Points on a hilly landscape, in no order, each with its height.
From any point a climber steps to the highest of the 6 points nearest to it. It stops when none of these is higher. Distance is the straight distance between rows; heights are no part of it.
Nugo: [139 153 129 139 147 106 111  99 112 105 130 142 132 131 143 135 137 119
 143 151 112 106 139 116 145 113 127 138 109]  (h 68.0)
boki: [108 143 129 126 169  93 127  84 139 138 134 149 144 157 131 154 185 115
 122 143  53 123 180 137 124 103 143 132 114]  (h 73.4)
rodi: [106 118 121  93 104 166 189 189 155 131 159 116 110 111 123 119 120 151
  87 109 163 163  76 128  95 123 128  91 183]  (h 55.0)
fanob: [154 146 145 163 151 122  30  34 109 103  89 141 119 154 153 143 130 112
 184 158 131 126 172 146 183 145 140 188  57]  (h 37.9)
Fuzin: [162 140 140 146 129 120  98  92 105 114 125 128 123 116 146 115 112 126
 154 159 139 120 131 111 162 135 101 147 102]  (h 20.7)
Timi: [ 94 106 119  96 101 146 187 196 158 143 161 128 121 102 116 118 147 151
  79 112 109 149 106 126  71 113 126 115 175]  (h 51.4)
vapaf: [145 117 136 141 116 138 147 166 129 112 116 119 137 115 139 104 100 133
 129 112 190 138  99 114 133 157 134 100 147]  (h 20.5)
Nafu: [126 150 133 124 162  87  88  91 127 129 125 139 140 130 148 152 166 110
 130 147  78 123 169 137 158 102 146 144  97]  (h 60.0)
Pob: [168 130 153 143 110 153  92 132 105  87  87 103 125 125 174  80  43 148
 172 143 252 134 102 102 147 165 123 156 108]  (h 43.8)
Soga: [135 142 129 148 145  90  34  40 121 128 109 143 110 147 136 142 150 113
 164 158 107 111 181 147 186 129 141 161  65]  (h 28.6)
fomed: [134 124 108 149 126 138 147 153 138 128 123 125 136 122 120 118 102 118
 115 111 161 136 118 125 134 158 125 116 142]  (h 51.6)
vub: [ 71 118 100 103 139 101 150 131 155 173 181 152 115 157  84 152 189 129
 103 102  32  81 151 151 100  82 141 110 158]  (h 66.5)
soz: [148 116 144 145 107 141 138 149 124 115 100 117 141 115 135  98  96 140
 141 119 201 148 103 122 132 159 131 121 144]  (h 50.7)
Femi: [129 110 108 107 116 139 156 166 131 132 118 126 129 129 109 139 129 125
  90 115 125 136 130 132 105 136 137 122 148]  (h 58.4)
vako: [154 132 124 143 128 132 126 110 112 119 115 105 128 119 130 115 110 122
 128 129 129 124 125 114 149 142 112 129 127]  (h 14.7)
Pumi: [152 134 142 150 109 139 111 110 120 116 101  99 122 121 149 112  93 127
 158 148 160 134 111 105 140 143 124 139 103]  (h 32.2)
gasun: [133 117 127 117 103 175 178 178 137 107 138 108 124 116 133 118  93 132
 105 113 196 169  86 114 107 146 136  82 162]  (h 76.9)
lepu: [160 133 154 145 115 130 122 138 117 116  81 101 142 107 140  95  82 126
 155 132 195 134 107 114 139 158 127 126 133]  (h 55.7)
tapid: [109 108 110  94 103 168 189 194 152 113 148 105 108 106 134 123 108 150
  89  94 183 161  82 127  93 126 137  90 178]  (h 50.3)
tuviv: [ 90 130 115 107 160  97 137 111 148 162 164 155 129 164  88 159 195 118
 112 120  40  95 161 152  94 101 134 107 143]  (h 56.7)
mapa: [100 116 116 108 107 157 178 191 149 137 148 129 115 107 124 131 126 136
  88 113 142 151 107 131  95 124 131 110 168]  (h 56.6)
Tum: [158 141 132 161 154  96  21  24 114 109 102 141 118 156 147 142 152 107
 193 161 112 121 182 142 178 146 132 175  60]  (h 29.7)
tese: [116 131 108 125 110 152 161 177 137 121 135 126 129 114 118 126 119 117
  98 110 159 148 113 127 113 148 143 105 160]  (h 56.8)
Gel: [142 125 106 130 138 122 145 116 118 129 115 129 128 130 116 141 123 112
 121 124 107 125 129 129 126 134 129 122 146]  (h 58.7)
lutap: [162 131 148 157 133 138  78  94 107 105 127 131 118 123 156 126 108 123
 164 160 157 131 136 107 147 137 108 151  81]  (h 48.4)
Mas: [131 121 112 121 129 140 155 150 134 141 111 113 128 126 117 137 117 120
 110 110 125 124 125 141 130 145 125 113 150]  (h 58.2)
Mariv: [153 137 148 151 120 131 116 119 118 125  83  95 133 112 153 104  91 138
 159 136 175 134 114 111 151 157 115 126 130]  (h 53.3)
fafop: [ 55 123  96 107 143  72 163 138 178 185 190 142 120 139  77 151 203 126
  95 104  15  87 151 155  95  72 139 104 162]  (h 64.3)
tona: [125 118 120 110 102 162 169 182 142 112 145 127 124 117 139 120 100 130
 104 111 180 148  91 129 107 142 140  91 166]  (h 46.2)
relu: [190 145 163 162 126 147  72  91  95  95  97 134 112 119 171 117 100 121
 186 160 197 145 135 124 180 159 120 194  75]  (h 57.3)
Dokap: [144 152 123 137 160  92  43  66 136 128 120 135 125 143 129 145 155 105
 153 158  91 109 177 139 181 105 137 145  61]  (h 43.1)
labu: [178 133 154 155 134 137  66  88  87  99 109 138 111 129 157 126 112 129
 166 164 165 138 141 121 174 151 105 188  69]  (h 57.2)
Lodan: [154 131 131 152 105 134 128 129 121 121  96 103 146 108 137 116  90 130
 141 126 167 129 104 112 140 153 124 122 138]  (h 44.6)
Nek: [ 98 107 108  99 115 141 163 175 151 146 148 141 135 118  94 128 154 128
  91  97  85 127 131 140  85 110 127 121 155]  (h 65.6)
Fogek: [105 140 126 116 168 101 125 101 121 136 143 155 139 160 116 153 164 115
 127 123  63 111 154 130 114  98 137 130 134]  (h 68.3)
Zit: [ 78 133 106 108 147  90 152 111 149 171 170 144 122 163  91 157 192 121
 110 124  43  89 165 145  90  95 133 103 139]  (h 59.4)
kave: [134 131 112 129 148 117 139 107 104 130 132 129 133 138 117 149 134 126
 134 125  98 118 133 129 129 122 127 126 130]  (h 61.9)
siloz: [ 61 120  91  96 134  85 154 143 179 169 185 147 123 139  79 156 201 145
  95  99  19  87 135 151  97  81 147 101 168]  (h 64.1)
pif: [165 150 164 156 109 149  91 114 100 100  77  92 120 128 171 103  58 133
 175 160 233 158 107 105 149 170 120 170  94]  (h 49.6)
defu: [ 93 124 125  90 105 173 200 201 146 134 157  80 119 113 132 112 105 165
  84 105 157 174  61 124  89 105 126  85 192]  (h 51.2)
vop: [ 98 115 109 104 120 143 156 169 161 156 134 136 122 122  90 141 155 135
 100  99  73 125 135 150  93 105 122 124 145]  (h 36.1)
Pimo: [180 137 156 168 131 134  66  94  96  95  84 142 123 132 173 123  98 112
 180 162 182 140 150 128 174 168 115 198  65]  (h 56.5)
funo: [138 139 125 151 149  98  44  63 129 123 120 142 114 143 131 139 145 106
 155 155  97 118 185 141 178 123 144 156  65]  (h 34.6)
rese: [139 120 109 143 121 130 143 129 120 124 108 111 138 124 125 132 116 117
 112 119 149 129 117 120 133 153 129 117 135]  (h 45.1)
deti: [ 85 106 128  98 108 144 201 190 154 143 175 114 135 105  95 108 150 163
  77 101  95 144  90 132  79 107 120  83 186]  (h 41.8)
zize: [111 114 108 111 128 129 155 135 131 148 128 142 129 136  93 139 139 128
 115 106  92 109 126 135 106 118 122 124 139]  (h 57.4)
vuluf: [ 86 111 108 103 135 124 151 137 146 166 162 162 119 148  81 158 173 128
 108 100  49 107 144 147 101 100 131 110 160]  (h 62.2)
lizas: [119 115 108 120 147 130 147 115 116 133 143 125 132 149 106 146 135 119
 109 115  88 117 126 128 121 114 125 128 139]  (h 64.5)
pemu: [154 129 145 147 114 131 101  95 109 125  96 114 130 106 157 113 106 135
 152 155 169 129 114 110 153 148 104 133 100]  (h 43.7)
Dube: [155 140 141 143 133 119  98  95 106 108 127 130 137 114 153 134 126 121
 135 157 135 116 140 120 149 117 124 144  92]  (h 20.6)
lil: [ 93 123 118 112 154 107 137 117 134 154 152 150 134 161 100 150 165 123
 133 111  62  98 159 138 100 106 135 110 136]  (h 65.0)
fem: [135 149 130 154 146 100  41  81 117 122 122 148 135 140 153 150 130 110
 150 157 110 120 168 139 169 131 135 157  64]  (h 32.3)
natif: [ 72 117 108  97 142 107 154 125 144 171 172 149 129 151  86 156 176 130
 111 102  42  88 156 147  94  96 143 107 157]  (h 64.4)
Vodaz: [148 147 134 151 157 102  74  98 116 120 141 141 132 135 150 132 133 117
 143 149 115 106 157 121 164 104 132 145  75]  (h 28.5)
Padov: [127 124 107 128 119 146 160 158 136 127 118 122 141 117 117 123 118 118
 108 111 143 148 117 132 124 155 131 118 142]  (h 56.4)
lasa: [173 148 154 178 132 124  51  68  97 111 101 143 133 134 167 131 106 111
 173 157 162 133 171 141 181 157 121 198  53]  (h 51.5)
Fid: [172 136 160 135 121 149  95 121 107 102  68 111 120 127 171  94  62 137
 167 156 239 143 100 108 145 154 131 162 115]  (h 58.3)
tov: [ 89 122 107 100 152 104 144 127 146 158 164 151 134 154  91 154 173 135
 122 116  50  88 154 139  97  96 129 115 149]  (h 62.3)
Domi: [180 152 152 139 121 149  82 120  95  97  74 105 112 126 182  97  49 133
 186 162 250 156  99 108 155 163 128 176  90]  (h 30.8)
Retik: [172 136 161 155 123 137  84  95  93 106  92 129 116 127 161 116 105 125
 167 163 187 133 140 101 171 165 112 164  80]  (h 60.6)
pib: [119 157 126 125 167  86 116  89 139 127 116 158 146 140 134 149 168 108
 139 164  66 121 166 141 150  97 145 138  98]  (h 66.3)
dolef: [101 111 112 104  99 153 189 191 152 129 155 118 116 108 124 110 126 146
  90 108 144 152  97 127  86 128 127 104 177]  (h 56.3)
venam: [112 121 114 107 143 129 146 125 114 142 137 155 126 153 107 150 140 118
 107 112  77 115 143 132 117 114 132 117 148]  (h 64.2)
dobas: [ 90  99 119  97 106 155 189 196 143 136 153 114 113 102 118 108 125 146
  94 109 142 150  89 129  93 126 128  94 186]  (h 55.2)
dof: [120 122 107 111 132 134 151 126 131 137 128 128 130 131 108 147 128 118
 105 103  97 115 132 131 113 137 131 120 139]  (h 61.7)
kov: [ 90 113 116  96 111 132 162 166 157 150 152 133 125 123  86 138 165 131
  79  98  67 112 125 143  95  89 122 105 147]  (h 27.6)
vozez: [ 94 119 112 104 130 126 156 152 146 153 146 147 119 148  79 154 157 129
 114  96  62 110 132 133 106 106 119 111 156]  (h 76.2)
vuz: [149 142 134 137 136 107 114  98 112 111 135 127 135 132 140 127 123 119
 133 151 115 112 140 117 152 121 126 129 108]  (h 25.3)
nelo: [114 154 127 130 167  93 116  87 121 131 140 153 133 145 125 157 178 112
 128 144  75 125 159 130 132 105 150 134 104]  (h 67.7)
gugep: [163 146 167 171 132 131  55  86 102  90 107 153 124 126 159 124 116 114
 165 148 157 134 153 128 168 153 109 179  65]  (h 54.4)
geg: [103 126 123 110 157 119 131 113 126 135 145 146 128 136 113 155 151 125
 126 122  80 110 138 133 118 105 125 117 144]  (h 66.4)
sozi: [167 134 157 151 123 137  87  96  83 108  90 117 110 124 166 113  96 116
 175 175 202 149 137 112 171 156 103 174  76]  (h 61.3)
Mil: [ 86 104 129  82 102 176 213 209 164 153 157  88 118 109  95 105 125 163
  71  95 133 161  58 147  88 109 128  83 209]  (h 46.8)
Napat: [154 142 153 148 111 132 111 128 112 123  86 111 135 111 153  91  74 138
 151 140 204 134 110 116 148 152 133 129 117]  (h 55.8)
resub: [ 90 108 107  94 109 133 177 169 174 158 178 131 132 122  80 143 176 138
  72  98  49 127 111 146  87  85 119  93 158]  (h 29.6)
suzak: [173 141 155 148 113 143  99 103 100 113  87 100 105 114 162 102  85 131
 170 167 204 146 112 103 163 153 115 160  86]  (h 73.0)
zofi: [ 92 128 114 110 157  90 147 107 132 157 156 154 136 162 101 151 188 120
 129 128  51 108 172 144  96 109 133 115 130]  (h 60.2)
loda: [152 127 154 144 101 131 119 146 103 108  86 110 138 114 160  87  71 143
 161 113 216 142  96 109 146 154 128 126 133]  (h 55.9)
bofi: [144 129 119 138 143 118 128  96 108 108 126 118 127 127 140 132 115 113
 126 141 106 113 123 121 145 136 120 129 127]  (h 33.2)
korap: [ 96 116 116 105  98 142 165 172 169 145 155 131 144 113  89 124 162 143
  88 107  69 130 119 147  73 110 119 116 148]  (h 26.6)
gavab: [106 115 116 107 108 144 167 188 132 139 150 131 125 111 102 118 133 133
  91 102 136 137 125 136  87 125 125 116 153]  (h 57.1)
Fal: [150 122 126 150 117 138 132 146 128 124 121 103 150 116 130 123 103 128
 125 118 168 130 113 132 134 156 127 113 146]  (h 40.2)
ragi: [163 134 162 146 107 139 108 134 113 110  78 103 122 113 173  86  55 145
 164 136 239 140  94 110 142 156 120 147 120]  (h 56.2)
pul: [132 159 130 147 155  96  87  90 125 127 137 136 141 135 143 147 139 112
 139 166  94 121 160 131 150  99 137 146  98]  (h 45.3)
Bugop: [161 116 150 148 108 145 133 165 119  98 101 127 148 118 155  93  85 145
 156 107 202 150  96  99 135 161 141 113 147]  (h 54.8)
zav: [ 88 103 124  92 111 155 199 196 145 138 166 113 121 101 118 114 136 169
  81 116 127 145  82 133  85  99 117  94 185]  (h 50.1)
togim: [164 148 163 162 136 136  51  74 106 107 113 148 133 129 153 129 119 113
 163 158 137 128 155 135 174 144 120 174  69]  (h 50.0)
sufam: [141 115 125 138 109 144 142 173 137 117 131 126 137 112 132 108 110 125
 117  97 190 150  94 127 123 161 142  91 157]  (h 16.1)
morul: [158 124 130 151 121 131 112  98 112 118 113 107 125 119 140 123 108 126
 144 145 139 128 119 102 147 132 117 126 105]  (h 3.7)
gan: [130 142 112 130 153 109 134  95 115 119 129 141 136 143 125 151 140 122
 122 127  86 119 144 129 122 110 138 131 130]  (h 64.6)
veni: [142 104 135 138 105 171 165 172 135 113 134 112 132 113 140 121 106 138
 120  94 204 148  88 121 123 157 141  89 150]  (h 1.4)
nunug: [163 129 161 146 107 137 117 123 110 110  86 102 133 113 155  86  64 141
 160 139 215 142 111 107 144 155 127 146 124]  (h 56.0)
Voda: [ 87 100 116  99 104 131 189 193 156 151 165 131 135 111 109 113 156 149
  74 107  90 137 103 130  75 105 115 110 173]  (h 43.4)
gup: [104 144 130 114 174  90 132  93 136 150 141 145 153 163 112 156 190 112
 135 135  48 108 177 141 128 102 129 122 119]  (h 66.2)
der: [ 76 106  95  93 125 107 158 156 173 170 181 145 131 148  76 157 194 135
  92  95  36  93 119 141  94  81 141 101 169]  (h 58.1)

Call two points neighbours if one is among the 6 nearest of the other. Go from one point of each pair to the other, from neighbour to neighbour, staying as high as possible. Name the lowest point that can't be avoided.
vozez / boki => venam
boki / gasun => tese
Nugo / vub => natif
boki / Nugo => gan

For each start below, name the point where the climber stops.
vapaf => suzak
Tum => suzak
Padov => boki
fem => suzak
Lodan => suzak
sufam => boki

Write out the way that a climber takes from each point below.
Pumi => Napat > ragi > Fid > suzak
soz => loda > ragi > Fid > suzak
Fal => Padov > Femi > dof > lizas > geg > Fogek > boki
